Points on a hilly landscape, in no order, each with its height.
A ball rolls from a point to the lowest of its 2 nearest points, and stops where none of them is lower. Distance is the straight distance between rows; heights are no part of it.
K_69: [ 87  93  87 104 100  97  47  69 101  86  72 117  85 130  78  80 100  99
 114 120 104  72 111  99  91  65  79 113 105  59 118  88  89  75 124 103
  82 120 138 129  60 107 120]  (h 5.16)
K_87: [126  96  68  91 112 113  83 138  86  57  81 126  91 140  75 124  98 148
  53 109 120  91 118  86  98  85 140  95 104 118  88 105  66  83 104  80
 119  77  71  81 135 123 100]  (h 2.50)
K_57: [127  72 122 115  66  64  97 103 100  83  95 142 153  86 101  80  79 105
  78 109 124  40 110 117  60 114  79 113  99 132 118 130 127 118  69  79
 120 117  95  76 149 101 109]  (h 7.35)
K_296: [108 129  88  85 107  94  40  54 120  89  98 106 123 125  85 148  71 119
  67  86  96  95 104 119  71  99 104 114 101  96  94 105 119  83 113 127
  90 117  81 128 105 103 145]  (h 4.85)
K_750: [118 124  78 130 121  69 106 115 108  95 115 133  74 107 105 106 117  73
  77 106  79  63  79  93 125 106 108  84 129  71  86 114 131  82  90 108
 119  81 130  84  77  59 117]  (h 2.85)
K_246: [127  95 102  88  98 104  92 100  97 103 114 115 125  96 111 138  85 130
  67 105 109 117 117 101  87 129 122 106  92 136  71 115  92 110  65  99
 113  78  57  64 161 109 101]  (h 2.64)
K_225: [122  99 109 121  90  89  73 106  77  86  85 116 105 131  90 112  75  68
  41 107 107  63  82 113  98 133  91 149  96  85 120  69 147  83 116 125
 115 104  78 130 129  90 118]  (h 7.89)
K_666: [123 100 103 102  70  68 113 108 118  99 128  90 123 102  90  79 118 123
 125 125  88  47 102 137  88  77  44  75 120  83 137 113 110  99  81  70
  74 131 138  86  58  83  97]  (h 8.29)
K_808: [ 73 125 127  69 105 128  99  37 133 117 125  59 143  66 124 113  89 109
 144  82  90 134 100 120  84  92 101  95 101 118 103 103 103 101 101 119
  72 128 101 105  94 100 105]  (h 6.30)
K_618: [ 91  55  77 110  91  76 105 114 104  73  55  95 121  87  64  51  98 126
 135  95 134  72 112  96  75  74  96 100  46 100 101  93 107  90 107 111
 123 121  90 140 133 125  80]  (h 5.12)
K_342: [ 90  64 115  91  87 100  98  98  77 137 121  57  73  81 117  91  98 101
 120  89  81 117 113 128  93 119  42 112  72  95 131  78  94 104  60 115
  63 111 114  78  68  88 107]  (h 7.20)
K_224: [ 78  74 115  90 107  71 115  95 107 103 110  78 106  49 122  90  99 120
 172  98  94 131 117  87 128  87  70  53  98 117 112 134 112 113  82 120
  73  94 115  69 109  73 106]  (h 6.01)
K_117: [107  70 107  97  91  80  96  98  99 109 111  77 102  95 100 102 108 102
 152 118  77  96 123 125 114  96  39  89  87  87 119  80 104  96  75 121
  72 112 130  91  87  84 117]  (h 7.32)
K_798: [124  86 117  94  81 103 106 120  87 117 119  79 109 106  99 117  94 114
  84 118  94  91 117 118  90 119  67 102  89 122 113  99  91 115  69  71
  95  96  83  84 109 106  85]  (h 7.78)
K_860: [115 106 100 102  84 105  82  98  99 117 120  81 119 109  97 125  77 124
  68  90 112  88 108 129  43 125  71 129  70 115  97  78  95 108  66  66
  92 112  73 113 101 116  96]  (h 7.52)
K_545: [ 69  80 126  96  90  91  72  70  80 115 108  89  78  66 135  82  71 106
 107  89  92 104 104 107  84 116  58 106  96  93 134 112 108 100  81 101
  66 110 121  91  80  70 128]  (h 6.81)
K_757: [ 98  92 115 114  77 128 105  63  97 108  77 131 141 103 106  53 102  58
  92 105 127  62  93 113  75 104 125 141 108 112 126  92 114  96 123 104
 111 124 103 116 134 117  86]  (h 8.03)
K_101: [ 94 107 101  64 112 102  58  75 112  96  99  74 115  90  92 148  67 136
 106  80  99 133 121 115  96 103 108  91  92 115  83 100 112  81  97 151
  79 115  67 113 122  99 121]  (h 5.40)
K_485: [106 127  63 112 121 111 100  81 129  94 106 107  98 143  85 104 131  58
 127 109  85  81  89  93 129  67  98 117 108  62  76  66  92  92 131 104
 109 114 135 104  42 104 106]  (h 5.78)
K_881: [ 68 101 123  92 104 112 154 140  93  86  80  83  91  78  97  79 102 102
 113  98 102 134  83  73 117  92 128  81 104 115 110 116  94 110 123  88
 114  93  89 127 118 100  68]  (h 6.80)
K_996: [109 123 100 105 104 100  86  57 117 119 124 109  95 121 135 118 105  50
  99 110  73  78  80 134 122 110  60 111 111  66  98  68 123 118  97 119
  92 106 128  87  51  68 144]  (h 7.53)
K_160: [123 126  98  60 110 126  89  83 131  88 107  71 119 139  69 154 108 128
 115 108  84 120 126 113 124  71 104  87 113 110  94  84  74  95 124  98
  96 106  92  89  82 120 102]  (h 8.97)
K_81: [ 93  86 115  97  86 131  80  93  54 102  81 137  65 111 113  85  93  90
  63 113 113  81 107 103 107  99 123 113 141  95 146 108  89  73 118 112
  73  94 130  76 109  90 112]  (h 1.19)
K_186: [ 75  64  81 104 141  73  84 111 102  97  78  84  76  96  83 101  96 105
 162  88 103 145 125  69 129  78  80  90  54  90  66  88  76 101  94 122
  93  89  91 105 118 112  89]  (h 4.57)
K_45: [115 121 115  95  69  90 110 109 125  66  94  90 152 101  76 109  78 149
  74  95 115  64  92 115  51  95 105  89 110 137 117 131 119 115 119  44
 112 119  80 118 115 101 108]  (h 3.67)
K_410: [100 103 106  98 108 113 126 112 120  57  64 108 128  80  95  80  90 105
  87  88 138  97  90  78  64  98 159 110  85 132  96 110  99 117 129  78
 149 103  63 133 145 126  97]  (h 3.78)
K_210: [113 127 112  79  85  96  87  76 132  93 132  86 127 115 104 114 108 122
 108 106  78  69 100 144  93  78  60  86 129  98 124 109 110 106  97  93
  81 131 120  77  52  79 120]  (h 8.10)
K_516: [ 87 101  55 112 110  68  93 109  98 123 136 101  82  89 118  82 113 123
 110  77  89  97  97  92  84  88  70  84  74 101  83 108  81  92  47  91
  74  99 111  42  59  91  94]  (h 2.83)
K_428: [100 103  75  99 110 121 116 117  97 107 104 121  82 103 101  90 141  99
 120 115  95 103 113  85 116  77 113  80 128  97  90 110  60  97 102  73
  94  88 129  54  73 102  87]  (h 2.14)
K_541: [120  74 129  83  75  88 112 124  84 107 116  93  95  82 104 117 101 138
 115 138  93  96 133 113 111 111  53  69 124 121 130 128  84 126  67  57
  82  85 112  61 111  88  99]  (h 8.05)
K_318: [ 64 131 105  90  95 129 129 107  93 120 114  68  77  77 115  92  85 111
  68  50 114 123  62  91  53 109 143 117  88 116 114 109  91  79  94  88
  75 121  82 103  68 103  78]  (h 3.85)
K_414: [ 78  86  83 134 127  69 107 117  85 108  97 141  74  78 120  85  97  87
  87  86  93 101  87  69  92 117 105  91  84  94  62 124 116 102  71 119
 128  68 109  92 108  81 112]  (h 3.88)
K_575: [107  65 128 111  96  73 114  78  97 114 109 123 106  55 132  74 106  67
 168 140  98  85 114 109 131 111  63  77 119  78 123 108 125 107  88 115
  96 104 156  98 108  66 115]  (h 6.00)
K_568: [ 90  66  77 126 123 105 113 144  66 111  81  97  55 101  79  89 101  68
  97  79 103 146 103  73 126 102 110 128  65  63  79  60  86  83  97 142
 117  83  90 127 105 105  71]  (h 4.98)
K_5: [ 79 109 100  98 119 137 120  72 103 119 104 102 111  79 119 101 109  79
 108  69 101 136  92  87 116 111 148 100  97 113  67 114  98  96  97 145
 102  94  87  92 119  97  81]  (h 2.41)
K_865: [ 98  96 103  92  77 129 120 108  92 113 109  47 115  97  82  91  95 116
  87  78 114  99  99 128  71 103 112 122  71 127 123  86  98  74 100 121
  80 141  82 114  92 112  70]  (h 4.45)
K_979: [ 90  91 120  95 110  94  81  83 102 105  83 102  77 100 110 123  80 128
 117 116 105 132 115  67  78 108  68 104  90 104  85 113  60 134  88  43
  87  69  80 109 116 114 116]  (h 4.89)
K_693: [ 95  89 147  98  73  96  83 110  80  79  73 109  87 114  82  78  97 108
 102 139 107  73 108 117  87  92  69 105 129  85 156  96 104 103 129  53
  83 110 128 143 101 102 104]  (h 0.80)
K_502: [ 50 101 108 115 123  77 125 101 109 107  95 103  75  61 125  68  87  99
 118  71 105 132  74  50  69 100 108  92  84 111  77 137  94 132  89  65
 107  80  90 108  90  95  88]  (h 2.11)
K_328: [ 79  96  66 123 116  60  86  79 124  96  96  96 112  81  93  89  80  99
 116  55  94 114  91  86  73 108  92 102  43  92  47 109 127  92  90 134
 115 105  71 129 109  99 102]  (h 6.78)
K_281: [ 82  73  90 112 106  97 107 103  99  98  80  92 107  65 108  78  78 103
  99  74 122 116  95  94  60 122 111 123  37 115  86  92 105  99  91 115
 119 104  62 135 134 113  90]  (h 6.33)
K_148: [129  81  85 117 102  74 103 168  67  76  99  89  95  94  96 111  73 124
  42  83 112 106  94 110  93 133 102 108  61 117  98  84 125  93  81 111
 124  88  54 103 140  91  89]  (h 3.52)
K_588: [100  84 120  80 106 136  81  60  88 137  98  81 100  94 100 136  79  81
 109 115 111 156 128 102  94 125  97 138  84  96  89  61  76 111  86 121
  88  89  70 121 127 128 114]  (h 4.51)
K_373: [ 80 102 107  93  93 140  84  92  70  92  67 118  75 107 101  93  84 105
  49  82 140 104  97  94  76 106 153 125 111 111 130  98  89  72 117 119
  90 104  86 102 123 105 105]  (h 1.99)
K_116: [102  98 135  72 116 117  70  55 113  97  91 102 120  89 120 138  92  91
 141 133  79 135 123  99 145  95  92  82 125  96 103  95  96 129 121 121
  96  78 108 105 131  92 130]  (h 4.80)
K_630: [ 93  92  79 110 119 108 121 135  84  84  77 107  64 108  62 102 117  66
 100  87  94 119  96  81 152  80 138 105 111  64  90  84 102  74 128 150
 122  90 116 115  97  96  75]  (h 5.70)
K_18: [ 85 131  90  78 114 119  70  47 118 120 128  97 118  82 123 136  82 114
  97  70  96 129 103 113  86 104 130 101 100 114  82 109 106  81  81 144
  80 120  87  79  95  95 125]  (h 5.89)
K_868: [ 84 129 110  81 112 136 112 101  86 124 107  73  77  90 115 132  68 105
  58  78 110 146  75  93  75 130 134 127  99 117  97  87  83  93  92  99
  82  93  71 108  96 106  98]  (h 4.31)
K_610: [101  92 120 122  80  83  99  60 107 129 127 117 137  79 126  70  91  86
  96  98 103  67  89 122  53 124  65 117  86 104 103 121 132 122  66  93
  98 124 105  91 104  91 108]  (h 6.82)
K_517: [ 63 105  98  97  98  87  94 125  75 121 108  72  45  88 113  84  73 128
  61  60 111 111  77 103  52 116  85 110  81 108 120 106  84  88  77  75
  58 108  81 101  62  98  99]  (h 4.26)
K_323: [ 75 130 111  86 130 120  98  58 120 108 129  94 101  89 148 126 102  80
 141  97  77 140  92  90 121  85  84  89 115  96  81  89  80 140  98  62
  88  83 118  56  64  87 126]  (h 5.81)
K_811: [ 65 108  84  73 104 105  81 105  95  78  86 110  82  89  96  84  99 152
  92  72 116 105 105  87 108  63 149  59 126 112 120 144  83  72 108 123
  75  98  97  68 102  99 103]  (h 4.97)
K_131: [101 115  81 112 103  78  92 139  92 128 122  61  82 104 100 108  87 107
  45  75 116  97  74 107  55 124  73 133  52 104  86  62  95 115  70  54
 102 103  62 119  70 126  70]  (h 7.26)
K_362: [ 64  93 115  88 116 120  94  82 101  98  59 104  73  91 108  95  82 112
 119 103 121 143 100  59  95  92 131 100 102 102  86 110  63 115 108  87
  98  70  83 120 126 115 104]  (h 4.27)
K_369: [132  93  86 101  89 120 110  74  98 114 116 128 131  92 115  85 129  76
 109 120  96  73 109 112 122 108 117 101 116 107  89 110 111 101  94 141
 112 103 119  61 122 100  90]  (h 4.01)
K_570: [ 88 119 105 109 112 124 132 136  90  74  82 134  91  96 106  87 106  81
  45  72 117 106  74  76 101  99 172 103 114 124  89 115 120  90 123 111
 141  92  82 103 133  92  78]  (h 3.09)
K_578: [131  87 103 109  94  91  91 116  92  71  82  91 118 124  71 121  87  93
  84 122 108  88 107 105 113 122  93 121  78  88  92  77 132  89 113 130
 134  96  69 149 156 105 101]  (h 8.17)
K_981: [113 121  59 125 117  75 105 118 128  58  86 120 122 110  81 104 103 109
  66  71 103  91  75  79  86  94 133 103  66  98  44 112 120  99 112 104
 158  92  68 120 111 102  96]  (h 2.00)
K_164: [104 124  98 111 103 133 142 125  99  99  93 111  93 131  79  91 138  56
  96 109  90 100  84  89 150  91 155  99 135  86 101  87  92  88 153 106
 122 110 114 121  89 103  69]  (h 6.15)
K_142: [106  89 130  87  91 141 151 145  74 113  91  66  73  84  95 105 101 102
 108 112 101 153 101  82 127 112 122  94 115 116 114  94  58 112  97  97
  87  81  85  92 126 111  66]  (h 6.25)
K_379: [110 113 117 114  84 105  91 130  74 103  95 116  88 131 104 100  93  63
  24 104 118  60  78 108  89 130 107 138 118 101 140  77 120 101 119  64
 103  95  86  99 108  99  90]  (h 4.70)
K_499: [ 80  83 101  98 104 114  74  64  94 141 100  93  82 104 110 104  84  77
 118  98 100 130 107  90  72 115  78 146  64  82  86  70  71 113  81  91
  91  89  86 120  86 124 113]  (h 5.27)
K_276: [109  91 127  94  70  81 105 104 107  70  67 111 116 105  72  74 109 115
 138 140 108  73 104 106 105  69  97  64 134  96 147 127 112 103 148  61
 105 118 130 152 109 106  97]  (h 1.65)
K_925: [115  77 105  71 105  95  65  73 112  78  93  94 115 116  85 125 107 116
 144 131  82  94 134 133 140  74  56  80 111  89 115  80 101  96 108 149
  85 105 126  86  94  96 129]  (h 7.73)
K_467: [141  90 104  86  89 119  87 106  94  98 101  71 111 139  62 130 103 100
  88 117  93 110 123 123 112 108  94 128  90 102 101  58  97  82 107 123
 102 109  81 120 116 130  87]  (h 8.51)
K_858: [156  91  71 114  98  79  98 105 108 111 122  83 100 144  85 111 121  79
  88 118  83  75 106 131 118 116  45 123  74  65  79  52 106  91  80 138
 101 114 103  99  70 100 109]  (h 7.28)
K_760: [101 118 118  79 110 115 136 116 111  94 107  61 109 110  92 114 123  91
 142 111  70 133 106 106 158  79 103  67 123 103 116  88  97 104 145 106
  97 113 117 100  83  87  89]  (h 4.44)
K_737: [ 95  82  99 100  98 127  90  88  98  78  50 127  92 115  83  86 102 108
 119 134 125 103 117  80  93  75 111 114 102  91  97  90  54 109 124  66
 107  76 103 124 122 143  98]  (h 3.50)
K_463: [ 59 104 110 118  90 106  99  56 105 100  79 121 119  82 118  37  94  70
  97  75 123  81  76  89  51  92 124 136  86 102 104 105 122  98 118 105
 111 113 108 134  97 103 101]  (h 7.80)
K_901: [106  60  89  89 112  97  93 101 105 101  92  62 109  91  75 112 102 109
 152  94 100 133 132 106 132  91  93  90  63  98  76  74 100  84  93 163
  86 103  81 107 129 121  85]  (h 5.32)
K_698: [ 71 106  92 122 116  97 124  77 122  95  84 118 122  81  98  51 115  66
 130  89 115 102  88  71  97  85 130 108  93  89  71 109 114 101 120 124
 130 101 104 134 103 109  78]  (h 7.48)
K_24: [ 60  92  83 108  99  88  99 114  77  90 101 118  60  72 108  55  98 121
  90  66 111  89  92  90  97  77 134  72 115 101 129 142 103  59  98 134
  78 106 119  72  81  75 101]  (h 4.66)
K_525: [ 79 119 131  66 111 127 103  71 117  93 110  74 100  98 120 131  99  82
 139  99  70 143 105 114 152  82  95  82 125  97 120  71 102 109 138 129
  79 107 116  93  79  78 133]  (h 5.03)
K_887: [103 118 124  89  98 118 135 145 104  74  77  96  93 112  75 116 114  94
 106 110  90 123  96  89 155  92 141  76 131  99 105 106 104 100 154 101
 129  93  86 140 126 101  67]  (h 6.53)
K_927: [112  84 112  75 101 108  78  68 116  91  85 124 132  95  96 114 108 122
 139 136  99 106 142 100 137  89 106  67 117 110  92 117  87 112 106 109
 106  88 105  82 149 115 103]  (h 4.03)
K_628: [103  81 136  99  59 133 152 139  71 112  95  76  99  89 104  62 115  99
  95 122 126  87  96 108  94 108 114 112 106 114 154  91  85 106 110  64
  85 115 100 102 118 113  60]  (h 2.62)
K_295: [ 92 134 125  85 100 114 105  82 121 104 113  82 110 110 108 116 100  96
 106 101  87 114  83 100  97 101  96  95 118 103 104 103  99 115 118  69
  97 109  93 115  81  98  99]  (h 3.05)
K_245: [ 90 147  97 102 121 100  96  82 116  92 110 111 108 105 108 123  95  85
  68  67  75 111  70  85 117 115 137  94 119 103  71 125 142  94 119 137
 127  93  84 113 102  70 117]  (h 4.04)
K_273: [114  84 120  95  68 129 156 129  86 131 117  35 110  99  75  78 113  90
 125 104  95 113 103 118 104 106  89 114  84 110 128  74  88 100 102 100
  88 129 102 110  85 120  52]  (h 3.60)
K_300: [ 65 129 108  87 107 133 119  82 111 103 104  98 118  65 116  96  88 104
  76  62 121 120  72  91  68 107 167 105 107 139 102 130 121  80 108 121
  98 111  85 101 113  98  92]  (h 3.28)
K_550: [ 98 108 107  68  99  92  63 101 121  73  89  63  97 133  62 127  92 143
 116  97  88 105 118 110 101  55  84  85 102  98 118  96  93  71 127 106
  73 114  96 119  75 117 113]  (h 9.18)
K_58: [ 93 117  96  85 104 107  66  48 108 108 121 120 100 109 128 116  95  99
  98  93  83  89  99 125  98  92  76  98 123  86 107 100  93 105  91 108
  72 108 123  61  55  78 144]  (h 7.84)
K_845: [128  90 116  97  88 123 108 101  77 121 110 101 101  93 117 113 111  71
  99 124  78  96 110 123 143 124  98  96 125  95 115  91 112 100  99 139
  94  93 122  76 122  77 112]  (h 4.72)
K_933: [ 89  89  80  95 101  93 110 106 126  66  56 110 138  82  72  59 107 131
 127  80 138  92 103  78  75  70 153  83  76 125  80 123  97  98 119 109
 136 106  80 110 135 136  79]  (h 4.41)
K_56: [ 82 114 102 114 112  83 112  92 107  75  78 137 107  85 109  80  87  90
  53  63 104  90  68  79  77 113 161  92 109 120  86 138 146  92 119 129
 135  86  90 106 129  86 124]  (h 3.55)
K_248: [114  68  68 121 115  73  88 108  93 119 103 100  72 112  89 106 120  88
 148 131  86 101 133  89 106  95  33 111  65  70  72  58  68 112  70  73
 102  81 123  98  75 119 101]  (h 6.32)
K_258: [109 103  92  86 111  99 101  98 121  69  95  99 113 114  84 114 128 114
 157 124  87 104 121 102 159  50 102  56 137  91 114  94  93  81 134 117
  92 103 137  85  86  96 107]  (h 5.00)
K_960: [ 53  63  80 118 132  69 102  93 110 100  85 115  85  56 110  60 102  98
 167  75 113 134 110  56 102  74  98  67  80  98  61 121  89 100  77 119
  98  84 108  83 108  94  84]  (h 3.77)
K_36: [122 101 136 109  82  90  81  92  84  98  95 155  98 110 121  96 106  88
  65 138 104  57  96 121 109 113  95  90 165  98 142 126 114 111 104  56
  99  95 141  82 104  79 119]  (h 3.75)
K_873: [127 147  89 105 102  94  97 109 129  71 105 106 136 116  83 129  78 103
  48  92 104  86  78  94  76 109 141 109 104 124  65 108 123 106 125  78
 147  97  62 117 122 106 104]  (h 2.53)
K_563: [ 75  97  90 120 103 100  60  71  86  86  62 157  73 122  99  69  97  93
  80 111 120  70  96  79  70  82 107 116 118  78 107 105  86  92 121  72
 100  88 132 111  90 109 125]  (h 4.73)
K_2: [128 123  69 111 100  90 149 167 103 113 137  59  97 110  82  99 133  92
  81  79  81  90  72 100 131  93  92  89  87  89  82  77  94  95  97  91
 107 114 109  91  42 100  43]  (h 5.26)
K_509: [ 98  60  89 111  90 103 101 115  92  97  79  79 112  99  75  83  98 109
 122 106 127 109 118 100  72  98  79 129  41 101  91  80  77 105  82  91
 114 109  79 134 126 138  73]  (h 5.76)
K_609: [128 117 111  88  88 104 117  97 124  66  94 104 162 104  80 113 100 120
  86 111 109  87  96 108  91 101 132  86 104 132  94 119 119 114 128  87
 142 107  74 122 155 116  93]  (h 3.10)
K_584: [129 126 134  86  90 123 139 122 110 112 116  64 120 123  92 118 113  80
 109 127  77 108  93 123 135 112 101  89 129 102 117  88 110 123 140  68
 106 112  90 138  92 100  79]  (h 3.74)
K_477: [ 74 105  81 119 123  77 121 121 128  70  80 117  99  84  89  78  96 106
  98  61 107 110  79  52  68  85 126  98  62 108  54 125 100 117 104  76
 139  87  79 119 106 110  92]  (h 1.35)
K_913: [ 92  79 134 112  83  72  84  54  93 121 111 130 106  57 138  77  83  92
 121 112  98  76 101 114  90 123  59  91 108  94 126 137 127 122  76 101
  87 108 139  93 102  73 137]  (h 6.48)
K_417: [ 79 102 101  80 115 120  83  66  94 117 103 107  69  98 131 118  90 114
 127  97  93 145 107  78  89 100  84  96 109 103  82 108  41 133  72  60
  65  73  99  57  80 108 124]  (h 5.35)
K_488: [103  82 119  88 101  99 115  92  92 105 109 104 115  62 129 101 111  82
 149 114  74 108 111 114 155 103  90  61 121 103 118 112 123 103  94 147
  90  97 135  68 116  65 116]  (h 5.39)
K_730: [ 70  81  54 129 124  72 103 147  73  87  89 134  58  92  94  78 102 105
  88  65 105  99  99  77 113  88 130  84  87  85  83 121 105  53  86 140
 102  89 112  86  93  83  93]  (h 4.35)
K_431: [152 133  96  77 107 130  96  98 117  95 116  71 129 144  70 174  99 120
  76 120  88 124 116 108 110 109 116 116 113 114  66  73  83 100 111  89
 115  93  65 102 111 129  88]  (h 8.78)
K_780: [ 74 118 116 107 109 130 105 106  78 107  80 125  66  99 117  92  91  60
  46  80 122 112  71  72  95 125 154 123 126  99 107 104 107  98 118 102
 115  82  82 111 114  94  98]  (h 2.63)
K_154: [ 94 111  92 116 111  99  81  71 114 106  84 120  97 129  94  84 122  60
 144 130  92  81  99  85 101  72  71 123 104  52  95  74  82 110 129  60
 109  99 134 134  54 106 111]  (h 5.65)
K_717: [123  89  73  88  99  89  86 125  91  90 113 126  82 110  98 111 113 141
  95 117  95  92 124 105 115  86 104  67 120 108 100 127  68  95  71  88
  91  73 115  41 110  95 110]  (h 1.39)
K_7: [ 96  66  84 128 102  79 117 167  58 102  92 103  54  86  97  93  91  98
  78  90 109 116  94  80  98 123  89 112  55  91  88  84  94 103  71  96
 115  79  84 108 112  96  76]  (h 4.17)
K_304: [123 144  92  96  93 114 102 116  92 115 136  79  97 120 103 132  95  87
  12  66  96  85  63 123 104 127 125 120 112 105 103  85 134  77 102 122
  98 116  76  99  74  86  86]  (h 6.54)
K_90: [ 98  88  95 109  94 134 115 100  81 102  79 144  81 110 102  60 124  91
 115 135 120  77 112  73  96  78 131 105 134  93 107  98  55 100 117  63
 102  83 129  81  99 127  88]  (h 2.81)
K_990: [104 130  74 104  96  52  92 121 129  72 124  77 104 119  85 105 105 136
  92  80  62  73  89 105 102  67  77  71 101  88  96 129 122  87 104  93
  87 114 100  99  57  75 119]  (h 1.85)
K_55: [116 108  63 122  95  69 123 173  81 121 124  80  56 109  88  93 128 100
  65  86  94  65  80 112 105 102  75  97  90  84 103  85 100  91  73  74
  99  95 115  79  41  93  64]  (h 4.94)
K_359: [ 94  89 101  76  84 130 102 122  82  82  82  98  91 103  81  91 107 131
 103 105 110  99 120 103 128  80 136  72 122 117 124 116  80  75 112 123
  87  99 109  80 118 112  80]  (h 5.34)
K_27: [121  77  93 105 109  82  92  92 112 117 121  71  94 123  89 115 114  82
 140 121  76 102 118 129 115  91  23 118  71  72  89  38  90  98  79 122
  88 104 124  89  54 111 124]  (h 6.88)
K_4: [ 93 101 110  71  88 148 115 124  70 105  93  84  55 105  99 110 105 110
  90 100 102 136 102  90 123 103 133  97 134 104 125  94  51  89 108  95
  70  89 102  69  89 104  91]  (h 5.77)
K_690: [ 75 102 101  76 101  87  43  73 112  78  87  86  95 100  92 112  73 158
 110  76  98 110 116 110  70  69  84  76 109  99 125 123  91  83 108 101
  51 112  99 109  85 103 141]  (h 9.39)
K_829: [ 56  72  96 109  97  76 104  64 118 112  90 122 110  46 120  49  84 118
 143  73 115 110 100  70  56  93  99  80  74 116  85 141 106 111  77 101
  95 100  98  92 110 103 105]  (h 2.95)
K_897: [ 82 108  91 106 113 123 134  73 109 133 125  96 111  75 132  82 117  65
 136  84  84 126  93  92 112  97 108 112  88 100  75 101  86 118  89 107
 103  98 103  74  80  97  77]  (h 1.24)
K_363: [114 111  97 117 113  79 110  99 108 129 129  87  95  92 122 107 118  62
 125 123  75  86  88 105 131 113  56  92  99  78  92  80 116 132  81  77
 105  93 130  89  69  78 109]  (h 7.12)
K_529: [145  78 104 120  71  95 144  97  97 112 113 126 146  99 104  73 124  74
 114 146 106  53 108 118 107 109  97  96 115 108 108 109 115 112  84  92
 122 103 121  80 138 106  81]  (h 3.30)
K_351: [ 91 108 107 115  94  93  82 102  89  92  83 138  82 112 109  88  89 102
  52 100 114  71  84  88  66 112 103 123 107 107 113 117 102 105 100  60
 107  89  97  98 107 103 117]  (h 4.43)
K_408: [117  84 104  98  67  48 121 145 104  91 115  76 116  85  80  97 106 157
 125 126  89  76 120 106 104  83  52  52 111 115 132 135 111 107  79  63
  86 111 116  91  95  77  97]  (h 8.30)
K_623: [113  69 131  89  91 133 101  87  77 122  93 106 113  77 115 122  77  93
  98 118 117 136 126 102  94 142 109 121  89 125  88  92  84 123  74 110
  96  80  65  94 167 119 100]  (h 3.51)
K_401: [ 72  79 128  77 103  93 105 102 106  93  84  54 103  71  89  93  87 115
 163  87 100 141 110  94 118  84  86  76  85 100 116 108 118 100 109 134
  80 106  96 124 112  96  91]  (h 6.10)
K_583: [115 121  58 109 111  58  72 102 111  82 121 114  90 130 101 109 101 104
  81  95  78  64  95 109 110  91  78  95 105  64  95 102 122  69  91 130
  93 106 119  86  60  73 135]  (h 2.35)
K_305: [106 117  66 102 118 100 108  96 127  74 112 103 102 123  93 110 133  73
 137 112  87  86 106 113 156  58  98  70 124  70  94  73 100  73 125 143
  92 111 153  74  49  80 119]  (h 5.41)
K_511: [117  81  80 102  91 113  96 149  75  79  85  98  93 121  82 105  99 126
  49  96 121  94 110 110  84 106 110 114  75 119 108  84  89  76  91  94
 110  94  67  90 130 119  86]  (h 2.98)
K_208: [105  80  79 120 100  77  81 105  88 123 110  88  76 122  98 108 100  92
  96 108  93 107 109  94  81 122  48 131  53  79  68  68  84 116  65  80
 107  78  86 117  89 120  94]  (h 5.79)
K_592: [ 93 113  90 116 108  79  85  55 133  85  87 107 129 104  90  88  98  84
 122  88  94  91  87  88  89  87 102 110  76  82  62 105 128 103 114 119
 116 101  96 143 106 105 112]  (h 7.13)
K_983: [ 79 102  54 113 114  99 108  85 115 132 136  89 100  84 122  85 112 102
 127  55  94 130  99  86  85  90  98 102  62 108  57 102  71 100  66 113
  81 110  94  55  61 111  71]  (h 2.25)
K_239: [112 141 104  74  94 132  85  82 101 115 134  90 113 111 112 138  87 116
  46  84  94  97  94 128  87 117 133 106 129 123 107 107 109  80  99 115
  80 115  83  78  91  86 113]  (h 6.28)
K_923: [141 108 108 125  97  59 109 136  90 100 121 144  88  95 110  99 118  71
  70 143  99  44  87 109 125 130 105  66 153  90 117 114 135  95  94  78
 119  84 132  79 105  62 113]  (h 3.31)
K_457: [123  78 112 106  79 104 116  99 100  83  71 138 131 112  85  69 120  97
 119 151 119  67 114 107 111  94 112  94 125 107 128 101  99 107 127  79
 121 105 121 122 146 120  82]  (h 2.47)
K_231: [108 147  67 103 110 107  99 125  97 121 131  79  72 130  95 127 108  78
  30  59  90  99  60 100 103 113 111 131  94  90  74  66  94 100 103  84
 112 100  78 103  38 107  67]  (h 6.77)
K_841: [ 78 109  83 114 116  75  92 135  80 115 109  93  38 114 102  97 101 106
  74  78  97  97  77  76  86 105  83 107  84  79  93  97  82 107  85  59
  87  84  99  95  51  93  92]  (h 4.59)
K_639: [ 93  95 130 106  87  86  66  93  86  96  92 140  78 108 113 102  90 117
  69 126 110  71  97 100  75 111  74  99 141 101 128 123  89 130  92  21
  92  90 120  92  87  96 127]  (h 4.11)
K_498: [131  91 106 133 114  67 117 107 113 112 109 121 103  85 114  95 124  40
 141 150  86  77  97 105 135 124  66  86 112  67  85  94 125 110  84 109
 123  85 133 122 103  73 111]  (h 6.61)
K_663: [ 99 107  80 109 115  75  95 107  93 123 131 113  85  87 136 108  97 109
  81  85  79 110  96  90  99 125  87  85  85 108  72 125 106 116  55  88
 108  75  92  54  92  76 108]  (h 3.34)
K_211: [111  86 131  94  77 136 106 124  71 110  84  96  69 126  89  91 113  97
  92 141 106  90 115 107 105 104  94 111 139  93 152  81  72 113 124  38
  83 106 108 106  92 113  88]  (h 1.72)
K_126: [102 107 122  72  94 151 111  57 113 120 110  62 128  91 107 115 107  67
 145 106  78 139 114 126 126 105 106  97 113 112 112  70  98 105 116 145
  80 120 109  92  98 110 105]  (h 5.66)
K_946: [131  93  85 124 104  71  83  91 103 102 107 107 102 125  95 103  98  63
  77 115  89  66  91 117 109 127  61 131  79  59  79  77 141  89  91 141
 112  99  96 131 102  87 128]  (h 7.61)
K_844: [125 108  66  90 110  97  71 104  99  88 100 134 108 129  95 139 108 137
  73 107  90 103 120  93 114  94 123  82 106 105  63 120  79  88  84 109
 119  69  72  60 130 114 109]  (h 2.02)
K_999: [ 85  84 134  92  74 143  89  69  65 120  87  98  84  98 108  75  95  72
  99 112 117  90 107 120  92 112  97 135 123  86 151  86  97  92 117 103
  72 116 121 114 103  94 103]  (h 2.09)
K_543: [116 136  93 109  99  97 119 124 109 133 130  66 109 106 105 110 105  74
  47  86 103  78  60 110  87 123  88 123  86 114  85  64 107 131  99  43
 123 103  72 123  59 117  57]  (h 7.01)
K_540: [ 99 128 108  99  95  81 126 121 117  97 125  76 110  89 103  98 109 122
 103  85  75  95  80  93 101  94  91  68  97 115  92 128 110 113  96  73
 105 102  98  86  76  87  81]  (h 2.43)
K_464: [115  78 100 102  83  90  78  76 108  86  83 121 127 100  88  91 104 121
 114 123 106  71 121 108  92  86  82  88  97  98 102 117 100 103  91  94
 101  98 111 108 130 113 105]  (h 3.29)
K_939: [106 132  78  93 122  91  68  81 114  86 107  92  94 134  89 151  80 101
  64  71  84 119  90  89 103 113 117 113  93  92  60  92 120  80 115 135
 115  99  72 123  96  90 115]  (h 4.42)
K_826: [ 95  93 127 109  75  76 105  70 118  93  96 119 149  63 114  84  72 101
  78  89 127  79  89 102  40 126 103 113  93 136 110 141 138 131  87  70
 116 116  87 111 137 101 126]  (h 7.14)

Where does a ball stop that starts at each point below?
K_698 | K_477
K_4 | K_897
K_887 | K_717
K_860 | K_81
K_550 | K_27
K_690 | K_81
K_154 | K_990
